Each row is a point on a tangle of strands that fork and nearly touch. The rows are in no order.
In the rows, zero is written as 128.
Two points are linked if the straight distance between their rows is under 101. Some points are linked to none.
q_785: [167 121 129 111 127 117 116  68 144  94 158  78 135 146 157 141 163 159
 114 139 151]
q_682: [138 129 133 132 150 151 165  78 182 127 112 174 116 138 175 158 117 104
 111 130 162]
q_872: [163 117 149 179  91 148 119 120 123 131 104 149 146 120 131  58 137  45
 105 134  28]
q_32: [143 111 152 107 121 141 127  86  91 129 130 105 111  76 132 133 140 105
 107 108 144]
q_432: [ 86  98 108  94 138 135 142 175  79 141 100  98 151 124  88 155 131 147
 107  78 154]
q_903: [ 96 117  96 147 120 140 161 175 152  87 106 155 118 185 113 141 109 158
 134 117 135]
q_537: [ 90  96 177 135  92 168 150 163  98 160 139 170 137  89 125 110 118  89
 113 141  97]
q_867: [129 118 113 127  75 138 119 124 150  58 120  74 107 156 126  69 142 184
 189 137 140]
q_148: [129  89 171 111 117 149 123 154 112 138 184 143 187 124 206 182 136 181
 107 148 143]
q_982: [ 74 137  91 170 140 149 121 167 174 184 117 160 119 157 104  94 106 129
 165 114 108]
q_508: [147 211 137 114 126 124 107 130 149 102  86 115  85 113 126 125 122  85
 191 104 200]
q_840: [101  94 149  93  70 173 142 189 102 114 138  77 119  95 124 128 109 152
 160 142 149]
q_896: [148 114 128 124 129  90 163 130 155 194 119 157 120 130 130 146 103 135
 137 160 136]
q_692: [125 119 106 153 129 120 106 137 114 167 127 120 118 136  76  94 124 113
 118 112  98]
q_250: [152 196  97 185 143 150  69 102 191 126  99 118 118 138 116  90 134  55
 177 119 102]
q_339: [121 129  90 187 128 121 122 147 196 139 107 169 100 187 105  88 102 124
 155 125  98]
q_294: [172 115 135  80 131 100  95 130  82 106 170 102 213 160 156 161 147 202
 130 158 122]
q_942: [ 93  84 146  76 121 167 154 167 121 133 117 126 132 103 167 184 120 152
 119 108 171]
q_503: [109 142 153  98 107  98 109 144  97 187 112  97 106  71 122  91 128 128
 182 113 141]
q_308: [135 154  87 151 154 120 149 114 152 167 155 131 124 146  85 154 132  89
  99 155 113]
q_176: [147 139 115 131 182  91 134 121  95  98 151 165 153 128 117 158 127 126
  54 123  83]
q_149: [147 118 120 141 150 105 162 145 114 119 135 180 120 134 113 158 108 116
  81 141 110]
q_118: [123 129 137  60 152  91  83  72 130 164 101  57 156 127 142 144 149 143
 116 107 170]
q_360: [ 46 165 176 120 110 165 113 158 117 154 158 144 127  76 168 109 140 101
 163 106 142]
q_647: [108 115 148  93  97 158 108 113  74  98 135  82 118  71 146 112 147 137
 135  95 137]
q_901: [ 73 112 130 147 106 152  93 149 126 149 144 110 168 131 128  88 139 199
 166 117 129]
q_702: [112 114  68 101 139 145 161 147  96  63 126 124 178 180 107 205 157 154
 127 123 132]
q_134: [ 78 118 116 177 125 143 109 146 142 165 168 132 182 146 121 112 133 185
 135 140 117]
q_237: [104  97 139 109 120 123 113 162  63 151 107 102 120  98  77 107 122 151
 124  77 133]
q_210: [146 128 143 154  94 132 105  69 134 107 186  90 125 124 143  91 161 145
 120 172 104]
q_719: [196 119 132  74 155  78 103 115  97  90 145 120 157 157 176 152 128 199
 107 154 112]
q_628: [ 96 137  65  94 146 147 157 118 108 113 138  86 167 166 110 206 168 135
 112 125 156]
q_588: [119 131 115 160 126 128 109 146  65 151 181  83 166 123  57 131 148 153
  98 157  99]
q_209: [101  80 126 111 103 161 121 164 101 111 146 100 206 135 132 162 159 196
 166 126 143]
q_253: [ 73 107 147 120 115 193 153 164  89 120 129 158 119  93 133 134 128  83
  94  98 125]
q_390: [140 118 108 153 124  92 148 132 170 202  97 177 118 139 114 111  99 116
 146 126 118]
q_365: [128 213 125 143 132 155 117 146 163 108  82 151  86 142 131 126 119  51
 190 119 176]
q_957: [152 166 103 134 156 114 113  89 150 173  98 124 116 113 111 124 120  68
 137 103 136]
q_583: [153 151 110 132 146 122 135 152 105  72 160 144 131 158 126 115 103 189
 130 195  80]
q_168: [118 148 155 136 127 184 124  55 163  90 147 135 118 107 188 123 155 113
 125 117 148]
q_378: [132 140 109 143 130 133 123 158  79 132 182  93 182 150  94 153 148 176
 120 177 122]
q_794: [165 119 125 117 125 106 141 171 122  30 135 157 116 155 125 119 101 203
 131 175  89]
q_184: [138 161 148 102 119  75 105 118 130 175  85 111 102  92 126  88 109 126
 203 104 156]
q_668: [111 103 131 105 127  84  85 157 101 149  88 103 120 110  97  83 122 165
 151  60 137]
q_724: [136  91 151 136  87 139 143 131 142  51 136 140 106 142 150 108 126 155
 127 148 119]
q_564: [ 94 108 133 120  77 150 116 160 147 110 138  93 129 138 139  86 139 196
 200 135 141]
q_422: [141 137  96 131 142 130 137 158 141 108  48 149  68 164  92 122  89 103
 160  86 152]
q_741: [123 115 140 159 105 136 134 141 145  99 155 148 111 153 120  97 121 147
 120 165 102]
q_672: [143  99 157  94 138 119 148 175  78 164 153 122 146 107 119 190 122 157
  92 150 157]
q_554: [143 117 123  99 174  81 175 119 131 192 101 154 137 126 122 197 121 101
  75 134 142]
q_801: [ 85 134  76 116 160 148 149 140 105 170 144  95 166 154  92 190 148 125
  87 124 144]
q_441: [192 134 134 120 132 110 158  90 167 109 131 125  89 153 143 157 122 145
 140 178 179]
q_703: [185 135 121 134 140  53 136 136 136 132 144 136 110 152 107 123 105 178
 138 187 108]
q_249: [122 110  83 116 138 124 175 166 128  49 111 147 139 192 118 186 125 168
 123 116 138]
q_669: [148 128 131 101 144 107 163  99 121 210 114 118 121  91 118 175 127  82
 105 138 148]
q_327: [121 141 102 129 174  95 143 126 157 218 150 119 144 153 102 175 121 116
 105 170 131]
q_433: [ 76 146 115 140 116 138 137 164 173 182 121 136  98 154 117  95 100 137
 191 149 142]
q_517: [172 136 113 108 171  67 107  57 142 159 128  79 145 137 103 159 146 116
  80 139 128]
q_363: [ 85  85 132  85  96 172 137 204  87 141 124  89 150  97 135 169 115 163
 157 124 174]
q_748: [150 105 121 141 101  91 109 105 148  85 106 105 108 154 123  77 132 181
 156 105 128]
q_611: [142  92 128  94  98 122 111 132 112 105 156  80 185 145 143 154 155 203
 156 147 146]
q_604: [167 153 105 130 176  57 106  86 146 163 160 116 146 141 109 149 131 137
  87 161  94]
q_843: [152 146 110 158 159 114  77  47 180 102 106 123 142 138 139  99 136 114
 114  58 116]
q_881: [125 183 142 104 141  96 125 125 164 139  87 111  84 115 146 116 111 130
 199 107 188]
q_993: [135 137 110 137 135 126  91  62 131  71 110  85 137 128 140  97 164 133
 127  73 135]
q_860: [124  82 177 121  98 144 134 172  96 119 170 143 156 107 159 146 122 175
 107 158 124]
q_453: [140 105 104 151 130 101 117 163 125  94  64 158  90 155  88  94 103 118
 133  75 122]
q_581: [183 147 102 149 149  53 123  95 174 175 149 121 134 159 106 128 121 156
 133 179  97]
q_857: [124 139 117 189 150 117 138 140 152 146 150 212 159 141 125 132 107 103
  82 139  46]
q_61: [128 129 148  90 124 149 155 119 103 166 123 115 104  86 128 156 124  83
 124 126 164]
q_349: [ 94 119 105 141 103 142 159 180 158 130 115 132  92 170  99 109 109 159
 168 151 144]
q_721: [155 161 154 124 110 144 154  90 172 149 106 134  89 107 151 107 113  89
 174 155 167]
q_879: [154 126 138 104 134 133 155 170  47  90 168 127 123 110  98 166 119 130
  87 186  86]
q_584: [139 212  95 165 142 133  86 116 164 178  99 127 108 120 118 120 130  48
 176 110 116]
q_511: [123  88 141 119 132 129 172 172 128 106 121 179 109 123 144 159 107 141
  91 126 135]
q_569: [122 103 109 111 130 126 137 145 105 104 120 108 132 145 100 155 134 155
 104 115 136]
q_379: [133 115 141 126 144 120 159 104 174 181 122 165 124 119 171 149 127 114
 124 141 148]
q_992: [128 182 126 159 127 175 136  94 167 148 115 160 124 110 156 100 131  40
 152 140 114]
q_424: [150 158 100 118 161 129 139  78 159 151 112  92 104 139  98 151 132  91
 128 123 170]
q_664: [149 104 164 171  82 112  97  92 119 123 139 148 142  98 121  40 143  88
 116 135  57]
q_610: [197 126 157 153 121 114 126  49 155  71 133 155 119 116 143 118 141 108
  99 135 124]
q_127: [103 101 172 117  96 128 100 151  99 201 132 115 132  68 130  87 128 164
 161 129 134]
q_369: [122 164 112 140 132 143 142 168 166 104  55 175  67 152 130 115  86  77
 183 108 156]
q_410: [163 124 150 133 115 124 113  44 142 118 154  86 116  96 150 108 156 134
 124 152 142]
q_545: [111 122 115 140 146 116 118 123 147 194 164 108 159 153 123 139 137 162
 118 145 134]
q_826: [175 135 132 140 148 114 179 105 188  93 123 178 103 158 169 169 112 139
 112 166 153]
q_8: [154  87 148 113  88 104 131 170  98  47 130 125 115 124 117 126 114 182
 123 146 112]
q_338: [150 155 111 175 135 127  87  85 173 129 106 145 120 134 137  78 129  89
 140  93  95]
q_337: [103 149 108 156 138 165 154 145 124 141 180 132 133 157  90 147 137  97
 102 190  97]
q_546: [ 60 145 106 159 142 162 107 190 136 153 110 170 119 147 118  97 115  93
 153  88  97]
q_852: [ 90 144 154  97  96 155 134 152 127 123 135  88  94  94 145 119 122 126
 181 136 162]
q_348: [144 162  97 135 163 118 121 138 100 123 184 130 157 149 115 132 124 175
 107 192  87]
q_197: [180 142 115 120 138 103 144  80 161 166 134  84 103 143 117 156 128 125
 142 176 171]
q_344: [149 155 138 156 112 164 134 160 148 122  45 167 107 128 138  88 106  27
 156 135 107]
q_388: [208 134 136 101 155  67 118 123 109  91 149 134 113 140 148 127 100 201
 140 184 102]
q_21: [ 68 142 135 134 129 170 119 182  96 139 108 159 106 111 126 103 126  64
 130  90 109]
q_246: [136  97 101 139 117  89 122 145 130  66  92 136 116 168 107 104 117 175
 127  86 128]
q_449: [112 105 164 163 101 162 136 147 102 130 117 174 143 108 134  76 134  47
 106 117  67]
q_450: [130 138 155 156 111 174 132  86 167  80 134 149 100 133 163  87 129  90
 141 136 132]
q_591: [118 101 138 148 135 123 115 100 103 123 136 162 146  96 141 112 151 104
  72  75  89]
q_178: [143 125 108 113 161 107 149 106 132  88 127 127 138 158 132 174 141 138
  85 114 147]
q_180: [123 101 137  79 169 103 147 152  97 171 121 123 150 130 123 195 124 134
  70 124 158]
q_967: [149 105 158 104 128 129 134 184  55 118 173 140 175 102 144 189 110 180
  89 155 128]
q_870: [128 109 134 116 159 140 137  75 137  70 112 132 142 131 174 170 151 136
  80  85 162]
q_68: [102 119 146  97 119 180 173 156 103 111 112 141  88 102 135 160 109  76
 111 117 157]
q_427: [114 140 138  95 103 141 103  85 117 113 141  58 128  94 155 108 162 149
 153 102 158]
q_113: [ 90 181 144 103 119 130 101 130 117 113 135  89 108  95 155 117 150 124
 182  97 169]
q_975: [105 120 138 150 111 165 154 150 130 122 144 131 113 149 101 108 121  85
 115 170  99]
q_367: [171 144 116 117 157  93 105  37 133 113 142  56 153 138 136 153 168 133
  88 129 146]
q_926: [ 55 130 167 122  96 164  97 170  88 163 146 110 140  71 126  80 129 126
 156 114 126]
q_399: [166 102 137 159 141  99  89  86 127 128 100 174 143  91 137  93 129  89
  94  58  76]
q_220: [ 92 159 155 113 125 187 131 111 127 103 130 144 107  94 184 139 139  90
 136  98 153]
q_132: [ 91 164 170 113 111 167 132 115 117 161 145 140 118  63 176 118 134  56
 140 123 129]
q_947: [135 129 111 149 116 110 126 150 135 176  85 152  99 131  89  96 107  85
 152 114  99]
q_496: [124 114 167 170  91 150 100  88 120 103 182 120 136 115 125  62 153 110
  96 154  73]
q_742: [108 129 128  95 145 142 112  93 114  76 104 102 149 116 161 132 145 131
 127  56 159]
q_779: [146 110 122 120 166 102 123  84 110 110 133 153 146 112 125 148 142 101
  46  87 101]
q_540: [112 114 104 157 125 125  97 138  64 155 152 100 159 121  57  99 154 132
  84 100  94]
q_904: [121 137 107 190 126 119 140 130 202 139 144 183 121 178 127 107 111 117
 129 162  83]
q_26: [102  84 144  98 136 130 165 159 138 127  94 168 111 123 171 179 102 149
 118  92 166]

A fork is a point with three links. Follow the links from the first point to the second and name the forks in between, in order.
q_21 / q_209 -> q_253
q_872 / q_26 -> q_253 q_61
q_433 / q_591 -> q_982 q_253 q_61
q_860 / q_433 -> q_61 q_253 q_982
q_180 / q_496 -> q_61 q_253
q_785 / q_349 -> q_253 q_982
q_511 / q_68 -> q_61
q_349 / q_410 -> q_982 q_253

Follow the links from the first point to the second, and from the first to the third. Name the last point that the two ways share.
q_785 / q_349 / q_26 -> q_253
q_611 / q_942 / q_249 -> q_253
q_388 / q_967 / q_647 -> q_61
q_496 / q_672 / q_149 -> q_61

A fork is a point with three links, a tip a point with one. Leave the first point through the second and follow the links. Name the first fork or tip that comes.
q_441 / q_197 -> q_668
q_901 / q_564 -> q_450
q_703 / q_581 -> q_253
q_32 / q_647 -> q_399
q_591 / q_779 -> q_61
q_449 / q_872 -> q_209
